Points, in no order, along strands that fork, close into loops and pass close to each other.
Points whose rows are less than 115 apart are linked; no others are. Some points are linked to none.
<332>: 18  0  7  12  -25  -8  14  20  32  13  -64  19  -13  -2  7  7  -8  27  26  22  23  21  -5  -31  -6  -8  -26  37  29  -14  -6  22  -9  -29  19  27  -6  16  20  19  -9  10  -10  -9  9  11  6  -21  3  -8  -4  20  -24  -27  20  34  21  11
<226>: 20  -16  7  28  7  -22  19  -4  -45  -8  -13  -10  -21  5  5  10  5  36  17  13  -21  17  10  -22  -15  3  3  9  34  -31  1  41  -35  -27  19  -12  20  2  0  -7  -17  -6  25  29  11  3  -9  -23  4  -43  -15  46  -29  2  18  11  14  31
<910>: -19  -1  7  -10  -2  -35  2  20  19  12  -27  11  34  1  -23  12  -4  -33  19  0  9  9  -27  -21  -13  -14  -16  34  3  -14  -2  -3  14  3  24  6  20  -32  -8  18  0  -3  -16  -3  11  0  -15  6  14  -23  -4  5  12  -29  -10  25  25  2
<412>: 2  39  14  -25  7  -12  -33  -7  5  -15  33  -37  19  -10  0  15  -6  -31  3  -22  19  7  -14  18  -34  17  -44  15  -41  -18  -12  -57  32  27  -8  -10  -3  -12  13  -25  12  -11  -7  -1  -10  9  -29  27  23  16  13  -38  27  -10  -26  3  1  -8
<92>: 14  25  12  -33  7  16  -15  -40  -2  -25  38  -14  -8  -7  -7  -40  17  -23  -18  -11  8  -5  -28  26  17  6  -5  -9  -16  6  -23  -26  16  -9  -15  -14  -3  -9  -11  -8  35  7  17  -23  -12  -25  -3  23  1  13  2  -23  39  21  -26  -18  21  18
<556>: -6  -5  -16  -4  -8  -43  8  22  -15  0  -30  -2  9  10  7  45  -31  1  17  -24  14  7  12  -12  -30  22  1  29  11  -34  -13  12  1  12  37  -6  12  -23  -2  -2  -17  -38  -17  25  4  25  -13  -17  10  -48  -14  24  -15  -5  11  -1  16  -8
<701>: 26  0  -4  -2  -44  -7  11  16  29  3  -64  8  -14  -17  4  20  -20  32  17  -5  42  31  18  -41  -23  2  -23  28  18  -6  -14  9  -2  -12  32  16  -5  15  29  5  -12  8  -4  -4  9  26  9  -22  15  -29  1  24  -26  -15  24  27  22  -8
<520>: -43  -28  -15  -27  -8  14  13  18  35  3  -25  32  39  27  8  14  -24  -54  -19  -22  -4  7  -14  16  29  -13  -18  9  -4  24  -28  -13  -5  50  1  10  -29  -39  8  15  1  4  -12  7  0  0  14  9  24  -8  -6  -1  2  -11  21  12  4  -30
<191>: -37  12  7  -1  19  -11  20  59  57  5  -26  31  15  7  -12  -13  -15  -5  16  29  -23  -12  -16  -5  36  6  -3  8  -12  3  13  28  -14  -12  -20  24  -3  6  -13  17  5  -6  -7  28  8  -27  -1  20  -26  12  3  -34  5  -16  -26  -10  2  2
<583>: 11  18  -8  -13  2  24  -20  14  25  -8  17  -1  5  12  7  0  -3  -4  -21  13  20  -9  -17  11  -2  3  -3  -13  -18  12  8  -13  10  8  -10  -10  -16  6  18  6  -1  -6  -35  1  -19  10  -9  8  4  31  6  -15  14  8  9  -5  -15  -12
<602>: -34  -38  -14  25  -24  29  10  -27  1  8  13  25  6  24  2  3  8  -34  -8  -24  -34  -29  2  35  22  -46  12  -2  22  24  -11  19  -2  40  -26  17  -12  -26  -15  -8  24  17  -2  0  2  -29  16  6  15  -11  0  47  9  -15  28  -12  -2  -29
<396>: 33  -13  -9  5  13  27  9  3  -13  -3  -43  -4  -34  -14  12  -2  7  37  2  19  18  20  13  -26  10  17  -2  -16  20  4  10  24  -26  1  7  -3  -10  28  21  -2  -27  17  16  18  6  34  7  -31  2  -3  -27  -7  -45  33  18  6  -9  22
<603>: 40  12  15  9  -19  40  -27  -18  7  -5  19  -35  -12  -3  4  -19  14  31  -12  25  15  -2  -1  0  -18  -20  -5  -28  -26  3  -2  -20  14  -28  -17  -16  8  26  12  0  3  23  -11  -41  -7  -8  8  -2  -6  32  7  4  5  -3  4  11  -7  -2
<460>: -4  -4  -12  -26  2  5  7  47  70  11  -27  44  20  27  3  17  -14  -18  -12  20  17  12  -13  -5  31  7  -27  11  -8  10  -12  1  -13  0  1  23  -24  6  16  25  -5  -4  -36  9  -5  11  -3  10  9  29  6  -18  -4  -5  12  18  3  -5
<100>: 21  10  -20  -19  -2  4  -11  37  29  7  -11  17  -18  4  16  42  -21  27  -12  0  36  -2  18  -18  -7  38  -12  -11  -19  -5  15  -10  3  17  13  12  -20  24  33  3  -36  -24  -42  28  -11  51  -16  -13  4  19  15  -22  -28  19  8  -9  -29  -39
<863>: -28  9  6  -2  -7  -20  9  28  36  15  -27  32  24  2  -15  3  4  -21  12  23  -17  -4  -20  -17  -3  -18  -8  28  -3  10  26  12  12  1  20  6  25  -32  0  27  -3  4  -30  -14  -9  -5  -7  10  10  -10  -3  8  9  -13  -1  20  5  -10
<469>: 33  -22  9  4  -16  38  -4  -43  -27  -10  26  -35  -8  -9  -1  -27  9  6  -8  -18  29  11  8  21  7  -22  6  -33  15  -1  -35  -14  2  -26  -36  -8  -15  11  -1  -8  21  23  29  -24  19  -16  20  -2  -7  6  16  13  -2  -12  6  11  10  16
<622>: -9  -5  -9  0  -7  -4  7  -22  -24  11  -6  -3  25  -13  -13  -7  15  -38  8  0  -13  9  -1  -18  -1  -14  14  2  -1  26  9  -2  16  17  19  -11  9  -33  -2  9  -4  6  5  -13  0  -1  11  -12  19  -13  0  1  1  11  16  0  -3  0
<714>: -33  -20  -8  58  5  13  37  25  -5  5  -31  28  -15  32  13  -1  -7  12  10  -13  -38  -28  26  24  42  3  16  1  28  -15  5  39  -15  2  -7  29  -29  10  -15  12  2  -15  17  46  11  -19  11  -6  -23  -20  -8  19  -17  -5  17  -12  5  -2
<232>: 9  -4  -2  19  31  -37  13  -4  -59  -8  0  -18  -17  2  2  19  4  26  8  6  -25  -1  7  -23  -24  13  14  6  18  -25  22  33  -28  -8  27  -21  35  -5  -10  -9  -27  -13  17  21  5  7  -15  -19  -1  -45  -20  33  -20  21  2  -4  -6  29
<644>: 1  6  -18  10  15  29  -11  -26  -20  -14  23  5  -17  3  3  -8  -1  3  -24  0  -2  -33  0  22  17  -4  42  -27  3  30  9  11  1  0  -16  2  -14  2  -2  5  3  1  -11  -5  -5  -4  7  -5  -21  15  -7  1  8  30  2  -29  -23  -3
<223>: 29  14  -20  -12  25  0  -17  -48  -72  -5  33  -52  -16  -21  -2  -13  10  11  -2  -10  13  1  0  -7  -15  22  9  -16  -20  -11  -13  -3  17  3  -17  -27  12  20  -10  -22  -3  -9  21  -8  -5  7  0  -7  -3  17  13  -23  -5  18  -14  -23  -28  5
<433>: -2  30  5  -37  7  17  0  -35  0  -20  28  3  4  -20  -13  -51  23  -26  -21  3  -9  7  -16  18  35  20  10  -14  -24  32  0  -23  11  -12  -12  -13  -5  -12  -15  -5  24  10  26  -15  -17  -16  14  23  4  20  7  -43  32  44  -19  -23  14  15
<792>: 11  29  -13  1  9  25  -16  -7  -1  -10  19  5  -2  -4  -6  -9  8  -3  -22  21  -3  -23  -10  6  10  -2  22  -20  -17  34  35  2  3  -6  -5  -6  -8  4  8  9  1  0  -20  -9  -16  -3  -4  -1  -11  32  -4  -16  18  32  -2  -18  -25  3
<711>: -32  -30  -8  -4  -8  20  18  -6  15  2  -3  22  28  19  0  -10  -7  -44  -12  -17  -17  -9  -14  28  35  -28  -1  -5  2  22  -22  5  0  32  -24  7  -20  -31  -5  10  15  17  4  -1  -1  -21  24  11  13  -9  -4  10  6  -11  16  4  2  -18
<399>: 36  -1  -2  1  -37  -11  6  10  -7  1  -38  -14  -20  -20  11  21  -15  52  19  -11  23  26  29  -32  -38  4  -21  7  -3  -26  -9  1  -2  -18  33  -4  15  22  16  -7  -26  1  13  -2  7  36  6  -24  4  -33  2  33  -35  -8  19  25  4  -20
<844>: -34  2  11  -10  17  -13  27  48  60  7  -35  22  26  10  -15  -14  -20  -25  24  22  -9  10  -15  -21  44  11  -15  15  -9  -5  -30  17  -14  -14  -15  14  2  5  -14  12  12  10  7  24  19  -23  9  19  -7  6  0  -46  2  -24  -24  3  11  16
<777>: 22  20  0  -15  7  11  -28  -39  -38  -18  43  -44  -12  -14  -1  -15  12  -9  -8  -10  20  -3  -13  3  -17  12  4  -14  -20  -8  -22  -15  23  -2  -24  -21  0  7  -2  -18  16  -7  8  -13  -10  -9  -4  6  -1  17  13  -21  20  15  -19  -19  -4  6
<544>: -7  -14  -1  49  -3  11  34  1  -6  17  -23  15  -20  4  3  -24  15  15  18  12  -28  -21  14  12  42  -11  22  -13  26  4  16  37  -9  -16  -12  28  -11  2  -12  12  7  8  30  15  13  -29  13  -5  -24  -17  -4  6  -21  2  7  -7  7  10
<787>: 14  -17  11  45  -19  -7  27  -13  -13  19  -9  3  -16  7  -12  -24  19  14  25  19  -13  -10  -6  1  18  -35  9  4  31  -11  3  34  -5  -34  -6  22  9  10  -11  6  13  15  25  -3  8  -30  -1  -14  -13  -9  6  31  -5  -19  15  10  25  14
<749>: 24  -22  16  30  -14  -10  24  0  -20  8  -18  -2  -4  6  3  -7  -4  22  31  10  5  26  2  -13  -5  -16  -7  19  41  -36  -21  25  -18  -36  10  6  -1  13  -8  -7  3  5  31  21  17  -9  -2  -18  -4  -19  -2  39  -27  -34  19  27  31  31
<392>: -53  7  12  13  -2  -18  15  40  43  24  -13  47  21  -1  -14  -11  3  -9  6  25  -49  -16  0  -5  3  -13  3  22  -9  32  38  26  6  9  5  13  24  -32  -7  26  1  4  -28  -5  -15  -27  -4  14  -3  -8  6  -1  9  -20  -6  -1  -18  -12
<133>: 27  5  -21  -9  33  -5  2  -27  -57  -4  4  -44  -19  -18  -3  -10  6  9  4  -5  17  16  -8  -17  -3  36  7  -13  2  -15  -4  8  -3  2  1  -27  2  18  -2  -11  -19  -2  27  17  9  22  3  -12  6  -3  -8  -36  -29  29  -11  -14  -17  27
<785>: 6  -10  6  -4  -1  -17  -23  -61  -48  -6  37  -23  6  2  -20  -14  30  -38  -12  -16  -18  -6  -5  0  -13  -24  18  -4  5  12  -13  -12  18  21  1  1  28  -25  -17  -19  23  2  18  -27  0  -35  -11  8  5  -9  17  13  38  6  -5  -22  27  8
<26>: 44  4  -3  10  -8  51  -7  -16  1  3  -1  -21  -17  -12  2  -22  19  42  -14  24  21  3  2  -5  2  -5  -3  -35  -15  19  8  -6  0  -24  -8  -8  -4  39  24  5  -15  22  -8  -25  -8  9  12  -24  -7  35  9  -2  -17  12  22  5  -27  -3
<931>: 17  -4  6  -1  -1  -24  -26  -17  -65  -13  47  -50  -18  20  12  16  1  26  2  -9  -5  -9  18  3  -46  -8  26  -11  -7  -31  -14  -2  11  8  -4  -15  34  14  -21  -33  -3  -20  4  -12  -6  -4  -9  8  -20  -8  7  29  5  -9  -9  -5  -5  -5
<462>: 20  6  19  -2  -13  -8  7  24  51  13  -41  11  14  0  -8  -5  -4  6  13  24  26  25  -27  -21  0  -16  -46  34  8  -15  -9  -3  -3  -42  12  17  12  13  14  30  2  26  -15  -29  7  -6  0  2  12  9  12  12  -2  -43  4  38  17  14
<849>: -4  -3  -1  -12  -6  -43  5  20  9  3  -42  -2  17  -1  -9  33  -27  -25  24  -16  35  21  -2  -24  -21  10  -12  33  13  -24  -17  -3  13  7  42  4  10  -23  -5  10  2  -17  -10  15  18  16  -17  -9  14  -34  -6  -2  -8  -19  -4  14  28  8
<551>: 25  17  -12  -14  12  -8  -15  19  -2  6  0  -21  -15  -10  6  23  -12  16  5  4  37  8  -5  -16  -11  40  -10  -2  -14  -24  10  -7  5  5  4  -17  -11  17  14  -14  -23  -22  -21  26  -4  44  -13  -9  4  10  11  -39  -23  14  -14  -8  -21  -7
<455>: 20  -31  14  3  -15  15  4  -5  -8  2  1  -22  10  -3  8  -7  -7  -3  7  -18  38  30  5  0  -8  -13  -16  -10  18  -15  -36  -22  -4  -15  -9  -1  -24  9  5  0  16  10  24  -4  24  1  16  -7  -2  3  10  13  -13  -34  16  31  15  14
<125>: 11  -27  -2  19  -9  -17  0  -25  -61  -2  33  -20  -6  14  -1  6  11  17  4  -10  -10  2  17  2  -27  -22  25  -3  29  -17  -8  14  -3  -2  7  -15  27  -3  -13  -29  -6  -12  15  -1  -4  -2  -12  -10  -7  -22  8  55  0  -15  19  -1  6  3
<291>: -14  -8  -3  16  -40  -29  26  2  -5  14  -43  30  -10  -5  -8  21  0  -4  32  -4  -10  14  18  -37  -25  -14  5  39  25  2  12  28  0  15  48  9  16  -26  3  2  -10  1  3  8  5  21  -5  -22  27  -49  -10  41  -20  -5  26  10  15  -12
<93>: -9  -24  -19  14  -5  37  -7  2  -26  -5  -1  14  -23  -1  31  27  -13  39  -14  -36  -7  -15  24  18  -7  -11  16  -14  10  4  -9  -2  -4  26  3  -5  -14  17  17  -12  -22  -14  -20  14  -9  29  17  -27  -9  -3  -19  57  -16  0  41  -7  -45  -41
<924>: 9  -9  -16  0  32  11  7  0  -25  -10  -26  -9  -24  -5  12  7  -7  11  -6  12  9  9  10  -21  5  32  15  -14  13  0  19  24  -18  18  6  -12  -9  11  6  0  -28  1  14  30  3  34  5  -14  -2  -7  -29  -26  -39  44  5  -12  -15  18
<155>: -4  42  2  3  20  13  -21  -24  -19  -5  22  1  -1  -33  -14  -14  17  5  -16  20  -34  -29  14  -10  8  6  28  -13  -17  45  65  2  -12  -14  3  0  -1  1  -11  -3  4  -3  2  -20  -9  -16  1  1  -15  26  3  -23  40  50  -29  -34  -23  13
<425>: -2  14  19  7  -7  -15  6  -1  29  7  11  14  12  2  -20  -24  15  -7  5  21  -19  -25  -29  5  18  -35  -10  10  -8  0  3  8  0  -21  -14  8  28  -9  -14  8  24  16  -3  -29  -8  -43  -13  15  -5  2  -2  11  36  -14  -19  7  24  6
<766>: 24  11  1  -7  -5  -1  -33  -25  -11  -1  29  -45  -11  -6  4  27  -9  8  12  -4  28  11  12  -4  -24  11  -37  -19  -61  -27  -15  -39  34  7  -14  -11  7  14  2  -19  -5  5  3  -11  -6  40  4  0  10  28  12  -33  -9  -1  -22  22  -23  -32
<379>: -14  -17  -13  16  -28  40  -20  10  5  0  -6  7  -18  8  33  44  -18  34  -13  -24  4  -13  24  12  -23  -16  3  -14  -4  5  -8  -19  3  36  1  8  -12  14  20  -3  -18  -6  -39  -8  -8  21  21  -17  -5  11  -11  54  -9  -12  35  4  -28  -62
<656>: -11  17  3  -35  -12  4  7  20  59  -1  -1  31  41  12  -16  -28  1  -14  -20  13  -1  -5  -34  27  30  -14  -22  15  -19  17  -4  -33  -14  8  -10  -7  13  6  2  3  12  35  -9  -26  -34  -11  -10  42  13  32  -19  -24  21  -9  -24  19  18  7
<471>: -4  -14  -19  14  3  21  -9  -46  -46  -13  32  -9  -15  8  8  2  5  4  -16  -22  -9  -32  14  25  -4  -19  45  -24  21  15  -10  13  8  15  -18  -8  -4  3  -5  -15  2  -1  -3  -12  -2  -2  6  -9  -13  0  -6  34  4  14  14  -32  -24  -11
<175>: -10  -18  -16  35  22  21  7  4  -39  -9  -1  19  -25  12  13  17  -8  26  -13  -24  -20  -22  20  18  9  2  32  -10  19  4  12  24  -25  5  3  2  -16  7  17  4  -28  -12  -2  28  -13  17  6  -25  -18  -10  -30  38  -19  20  21  -11  -35  -5
<408>: 27  6  22  4  -12  14  -7  22  56  5  -2  0  7  11  0  -14  1  21  -11  37  25  2  -22  10  6  -19  -38  10  -11  -13  -11  -17  -9  -43  -16  7  0  28  9  17  14  29  -23  -40  -9  -24  3  10  -4  32  10  9  14  -33  -2  28  14  7
<355>: -13  -1  8  22  -1  -12  -8  -54  -17  18  33  11  -12  -11  -8  -21  27  -10  -8  12  -49  -32  22  -2  9  -15  38  -13  7  37  24  12  2  -10  -3  12  28  -30  -35  -10  26  -1  18  -40  -2  -38  10  -4  -5  -8  19  12  37  19  -2  -37  6  9
<689>: -19  28  7  -39  -3  4  15  27  47  -3  6  35  29  -7  -12  -38  8  -17  -13  27  -21  2  -13  21  33  4  2  1  -26  40  23  -6  -1  -4  -11  -10  9  -5  -4  7  9  13  -2  -5  -22  -12  0  36  -2  25  -7  -35  18  16  -14  4  2  6
<591>: -23  -28  -17  43  -10  23  1  -35  -18  -3  30  17  -19  27  7  13  3  -5  -9  -35  -32  -41  20  43  5  -38  37  -12  39  9  -7  24  4  26  -21  16  -1  -11  -15  -18  16  -4  -2  3  -3  -16  6  -5  -6  -7  -8  63  4  -6  24  -26  -10  -15
<865>: -8  16  12  -14  -24  -6  1  -1  46  2  2  20  35  7  -23  -33  15  -6  -17  15  -21  -19  -32  22  16  -36  -24  24  -17  7  -6  -29  -16  7  -7  -3  33  -4  -2  -2  18  48  -11  -48  -28  -34  -17  36  17  12  -24  -3  29  -17  -30  16  25  7
<627>: -16  15  29  -35  32  -22  15  29  51  -1  -8  17  11  -6  -21  -22  -6  -35  23  8  8  29  -34  -17  33  25  -13  15  -8  -3  -17  -2  -12  -29  -12  -10  -5  11  -6  0  19  12  18  35  22  -11  -1  23  3  16  -7  -68  19  -8  -41  6  23  29
<479>: -16  13  17  19  3  -10  23  9  26  17  4  20  -16  -9  -12  -35  15  19  17  24  -45  -35  -15  5  50  -11  6  -13  -6  7  10  19  2  -21  -18  27  19  -12  -35  7  26  6  18  -16  10  -47  -4  19  -29  -9  13  -4  28  -15  -30  -21  13  1
<157>: -12  3  -29  -41  -18  22  11  26  41  2  -18  36  29  19  14  19  -18  -37  -36  -4  1  13  -9  4  23  5  -18  -10  -16  41  -2  -26  13  50  13  10  -15  -23  30  17  -13  7  -26  7  -16  21  1  13  37  13  4  -6  -5  22  30  7  -8  -36
<143>: -24  -15  -7  29  3  -23  17  28  -2  2  -28  26  -5  25  15  39  -24  19  16  -12  -11  -6  14  1  -12  9  2  32  20  -31  -1  27  -15  -2  27  14  -10  -11  3  8  -18  -40  -28  23  -3  16  -10  -28  -2  -29  -22  41  -16  -9  24  1  13  -10
<24>: -48  26  14  11  8  -16  5  66  59  8  -22  51  17  -3  -21  -6  -3  5  12  27  -44  -20  -3  6  21  -3  -1  18  -15  21  49  27  -10  -8  -5  30  10  -3  -1  30  -7  -7  -29  20  -13  -26  -15  21  -24  11  5  -13  14  -26  -26  -3  -18  -5
<747>: 2  13  -8  13  22  -43  1  -1  -58  9  3  -17  -1  -12  -9  16  11  7  15  11  -20  -11  -1  -34  -31  12  24  20  11  -12  38  20  -7  -2  27  -17  33  -9  -15  -9  -20  -20  6  5  -3  11  -19  -14  -7  -20  -16  7  -7  26  -16  -7  -10  20
<525>: -25  -2  12  41  3  -11  9  -17  11  31  23  24  -35  -6  -2  -24  26  16  8  10  -64  -44  13  14  38  -13  30  -18  3  19  24  20  9  -5  -15  37  24  -28  -44  2  33  -3  22  -27  4  -45  -12  15  -24  -14  15  9  32  -14  -15  -37  9  3
<419>: -14  41  6  -49  -2  8  12  33  45  5  -3  39  36  -27  -7  -42  20  -12  -17  44  -33  24  3  2  16  25  2  3  -20  59  54  -2  -6  -9  -1  -8  13  7  6  8  -5  12  3  2  -15  -6  -6  31  6  30  3  -45  0  27  -16  -3  -11  23
<670>: 17  -31  16  -1  -6  -5  -1  -11  -24  -11  14  -46  -1  -7  12  13  -15  1  13  -32  48  42  14  -7  -22  10  -21  -23  11  -27  -42  -41  2  -15  4  -10  -21  21  -3  -4  12  -2  39  8  35  23  14  1  3  2  14  -6  -30  -23  3  34  9  12
<105>: -2  35  8  -38  10  -12  -10  14  38  -10  13  -13  33  -4  -12  -5  3  -36  -4  -15  24  17  -32  19  -3  15  -43  20  -23  -9  -7  -57  16  18  6  -17  -4  -1  19  -9  12  3  -11  0  -9  13  -28  34  26  19  4  -39  34  -9  -19  14  12  2
<72>: -16  -33  -17  -4  4  13  -1  18  19  4  -6  11  15  28  20  25  -29  -19  -9  -20  33  6  4  18  7  16  -4  8  14  -18  -35  0  -5  15  -10  6  -48  -4  4  5  -4  -24  -20  12  6  15  16  -5  -4  7  0  4  -9  -15  23  -2  7  -19
<48>: 10  -19  -8  16  -2  -30  -7  -54  -70  13  32  -25  -1  -1  -21  -5  26  -7  5  -2  -18  5  12  -19  -21  -22  35  2  22  7  4  12  1  4  20  -7  42  -9  -24  -27  2  -5  26  -17  -8  -13  -12  -10  2  -12  20  30  19  4  9  -12  14  11
<304>: -26  46  11  -33  13  5  1  43  28  5  -14  26  34  -37  -8  -14  14  -15  -7  39  -36  13  9  -17  -7  24  4  14  -11  51  79  14  -2  0  10  -4  11  -8  10  9  -13  -2  -8  10  -2  -1  -12  14  -2  13  4  -39  9  23  -20  -6  -25  18
<56>: 30  -12  -7  1  -10  7  -17  -5  -20  3  10  -36  -31  2  21  28  -4  45  12  0  24  8  22  -4  -15  9  -17  -31  -40  -36  -10  -20  7  -9  -6  -20  1  45  2  -6  -20  1  5  -5  -3  54  20  -10  -6  18  5  -12  -25  9  2  24  -28  -35
<768>: -17  -34  -15  -10  -7  -3  -1  -2  -19  -9  -7  -11  22  12  13  24  -26  -29  2  -48  30  16  7  9  -11  5  -8  3  25  -18  -42  -20  6  34  5  -4  -33  -23  5  -3  -1  -19  9  16  16  16  10  -6  13  -21  -1  13  -12  -26  18  5  6  -9
<432>: 14  -16  -10  -13  18  -4  -10  13  0  -5  17  -22  -27  11  27  22  -18  26  -8  -5  42  19  12  -2  0  58  -1  -15  -5  -47  -13  -8  -6  6  -5  -16  -41  33  13  -18  -27  -13  -15  38  5  50  9  -3  5  12  16  -41  -38  20  -7  -10  -25  -6
<770>: 32  6  25  8  -37  28  -25  2  32  -5  6  -29  3  7  10  -1  11  21  -15  26  20  12  0  -1  -29  -28  -33  -9  -27  -15  -7  -46  3  -31  -14  1  7  25  9  12  7  42  -9  -48  0  -5  13  9  6  29  8  9  10  -22  -1  42  13  -10
<765>: -21  -17  -4  53  33  10  19  19  -27  -13  -13  19  -24  23  12  13  -14  21  -5  -11  -31  -20  29  24  23  15  24  -6  22  -13  17  37  -27  -2  -7  19  -19  -1  6  15  -22  -16  12  49  -4  0  9  -15  -22  -17  -31  24  -24  20  6  -15  -8  6
<418>: -14  24  15  -2  12  -8  -10  -35  -12  11  28  11  6  -31  -9  -31  27  -9  -13  19  -50  -28  23  -8  7  4  26  -6  -5  45  46  3  -1  -17  2  -2  14  -25  -31  -7  22  -3  8  -31  -4  -38  13  1  -9  3  17  -14  44  36  -23  -39  -3  17
<62>: -16  15  8  18  24  -31  1  20  -18  9  -19  4  -3  -27  -10  6  11  3  20  29  -22  -2  10  -37  -26  20  25  24  14  3  63  27  -3  -5  22  -5  23  -13  -13  4  -19  -10  0  10  4  2  -6  -8  -10  -19  -26  -12  -13  25  -26  -6  -7  27
<549>: -21  39  23  -14  25  -14  -1  29  9  10  -12  10  17  -46  -16  -18  19  -15  13  34  -29  10  -1  -25  -17  23  13  24  2  29  68  25  -2  -10  5  -10  19  -14  -5  4  -3  -8  0  10  10  -17  -4  6  -16  0  -3  -38  12  20  -37  -14  -6  25
<156>: 3  28  30  -33  27  -23  -2  15  28  -9  11  -10  16  -15  -24  -15  7  -33  19  -13  27  26  -48  -4  2  18  -32  17  -12  -12  -14  -33  10  -27  6  -23  -2  12  8  -4  22  -1  4  9  14  -3  -19  24  17  23  4  -45  35  -11  -33  12  24  26
<700>: 39  -6  -22  -11  1  -7  8  -4  -35  3  -27  -17  -29  -24  23  23  -11  50  12  -21  0  15  36  -15  -27  15  -21  -10  -21  -23  -1  11  -10  8  24  -24  18  31  11  -11  -29  -6  21  8  2  41  5  -30  2  -35  -3  21  -44  12  23  5  -29  -25
<296>: -1  6  8  -29  0  17  -27  -32  11  -25  38  -9  13  19  4  -18  6  -34  -39  -23  -6  -23  -20  38  -7  -20  -7  -1  -14  -6  -38  -33  6  27  -21  1  -4  -18  -2  -8  27  14  2  -27  1  -37  -6  28  7  -6  -8  -9  35  -4  -16  -22  19  1
<147>: -12  -21  3  36  -26  14  -13  5  6  7  8  7  -10  27  17  26  -5  21  -5  -8  -2  -25  15  18  -26  -36  9  4  12  -6  0  4  -2  14  -2  15  -6  0  4  3  -4  -4  -36  -13  -10  -8  -1  -18  -5  4  -10  61  2  -31  26  1  -4  -25
<377>: 15  -29  1  -3  -22  -17  -1  7  0  -7  -8  -30  -6  -4  17  41  -29  6  18  -36  53  40  36  -11  -22  29  -32  -9  -5  -40  -42  -40  -1  -2  20  -6  -22  20  6  -3  2  -7  21  8  27  41  18  -5  6  -9  16  -7  -30  -14  3  26  6  -13
<349>: -13  -21  7  -15  12  -28  -2  -45  -62  -19  29  -26  8  -3  -20  -13  10  -48  -1  -37  2  9  -16  6  -9  -12  13  -8  17  1  -32  -19  25  20  -1  -5  5  -27  -16  -7  19  -12  34  -1  11  -31  -8  11  1  -16  10  -9  22  -3  -8  -2  25  14
<819>: 16  23  -3  -14  6  -16  -24  -20  -23  -1  20  -44  9  -16  -5  23  -19  -16  15  -24  30  13  4  -2  -35  16  -37  0  -45  -12  -12  -42  40  22  -3  -6  15  -14  6  -21  -2  -13  2  -4  -7  23  -20  4  16  6  18  -28  -9  -8  -22  8  -18  -20
<543>: 35  -15  -14  6  -13  46  4  -16  -19  7  -17  -17  -11  -18  8  -17  11  29  2  -1  21  16  7  -12  4  -4  0  -29  9  13  -6  5  -4  -7  -1  -13  -15  22  19  -3  -16  17  9  -8  2  22  22  -30  2  11  0  9  -31  9  33  9  -21  -4
<315>: -16  -34  -2  -12  3  -27  5  -26  -51  -16  12  -23  21  2  -6  10  -9  -40  11  -48  15  20  -7  4  -18  -12  0  -4  31  -10  -35  -22  17  32  14  -4  -8  -29  -7  -7  8  -17  30  13  23  -6  -11  4  8  -29  2  7  -3  -23  9  10  21  12
<53>: -7  -14  4  -6  -12  21  -15  -26  30  -12  25  4  17  34  8  -7  -2  -25  -39  -19  -24  -35  -15  45  0  -40  -10  1  -7  -8  -43  -17  -12  29  -32  18  -3  -15  -5  -11  29  22  -3  -30  15  -47  -3  20  4  -15  -7  13  27  -29  -8  -13  22  -8
<87>: 3  22  8  -16  17  4  -19  17  40  -13  27  3  -7  6  -3  -4  -6  -5  -7  13  25  -10  -34  26  14  13  1  0  -12  -13  5  -1  -9  -26  -27  -6  -31  20  0  -5  18  -17  -26  13  -7  -6  -10  15  -15  32  7  -28  34  -1  -23  -13  11  5
<650>: -16  -7  -1  41  -9  -20  3  20  2  13  -15  22  -8  22  1  22  0  22  13  4  -10  -21  3  1  -18  -20  8  25  20  -13  17  21  1  -6  19  17  4  -8  3  18  -13  -19  -32  1  -15  5  -14  -28  -8  -7  -14  47  0  -25  19  7  2  -11
<582>: 5  -10  -15  -10  22  15  -15  -12  -20  -14  40  -25  -33  10  20  1  -12  20  -26  -12  37  -4  -4  21  2  35  23  -29  -1  -26  -17  -2  3  -3  -33  -18  -43  30  8  -13  -13  -7  -4  25  -5  33  10  6  -7  15  20  -36  -22  21  -4  -18  -29  -6
<872>: 10  10  -16  -23  0  3  -3  48  51  3  -31  35  -7  12  5  31  -12  0  -9  20  25  7  -2  -25  8  25  -4  1  1  14  17  2  -6  7  13  23  -22  8  26  21  -23  -16  -42  28  -1  37  -14  -5  12  19  3  -23  -17  23  11  4  -7  -10
<752>: 0  5  0  -18  17  22  11  -41  -21  -10  8  -6  1  -23  -11  -47  16  -28  -13  6  -9  14  -1  4  38  18  23  -25  -4  41  -9  -1  10  -16  -16  -7  -13  -14  -11  7  13  12  37  -6  8  -19  31  5  2  2  11  -44  5  40  -8  -17  8  22

A piece is all that can be reached along the links. How many separate loops has the piece of each point below (a circle has one, a figure eight two, a Y none), and how many tips (points with one link)?
<931> | loops 0, tips 2
<752> | loops 0, tips 3
<525> | loops 0, tips 3
<460> | loops 0, tips 2
<469> | loops 0, tips 2

A tip is a point with one link. Name the tips that can be reached along the links from each point below, in the order of the rows.
<650> | <157>, <56>, <87>
<133> | <700>, <53>, <752>
<100> | <460>, <582>
<785> | <931>, <72>
<670> | <469>, <377>

Name the points in between on the shortest way along the links from the first point to the second, in order.
<232>; <525> | <747>, <62>, <549>, <304>, <419>, <689>, <656>, <865>, <425>, <479>
<471>; <656> | <644>, <792>, <155>, <418>, <355>, <525>, <479>, <425>, <865>
<56>; <191> | <766>, <819>, <412>, <105>, <156>, <627>, <844>
<844>; <749> | <191>, <24>, <392>, <863>, <910>, <849>, <556>, <143>, <650>, <147>, <379>, <93>, <175>, <765>, <714>, <544>, <787>
<701>; <433> | <332>, <462>, <408>, <770>, <603>, <26>, <543>, <396>, <924>, <133>, <223>, <777>, <92>
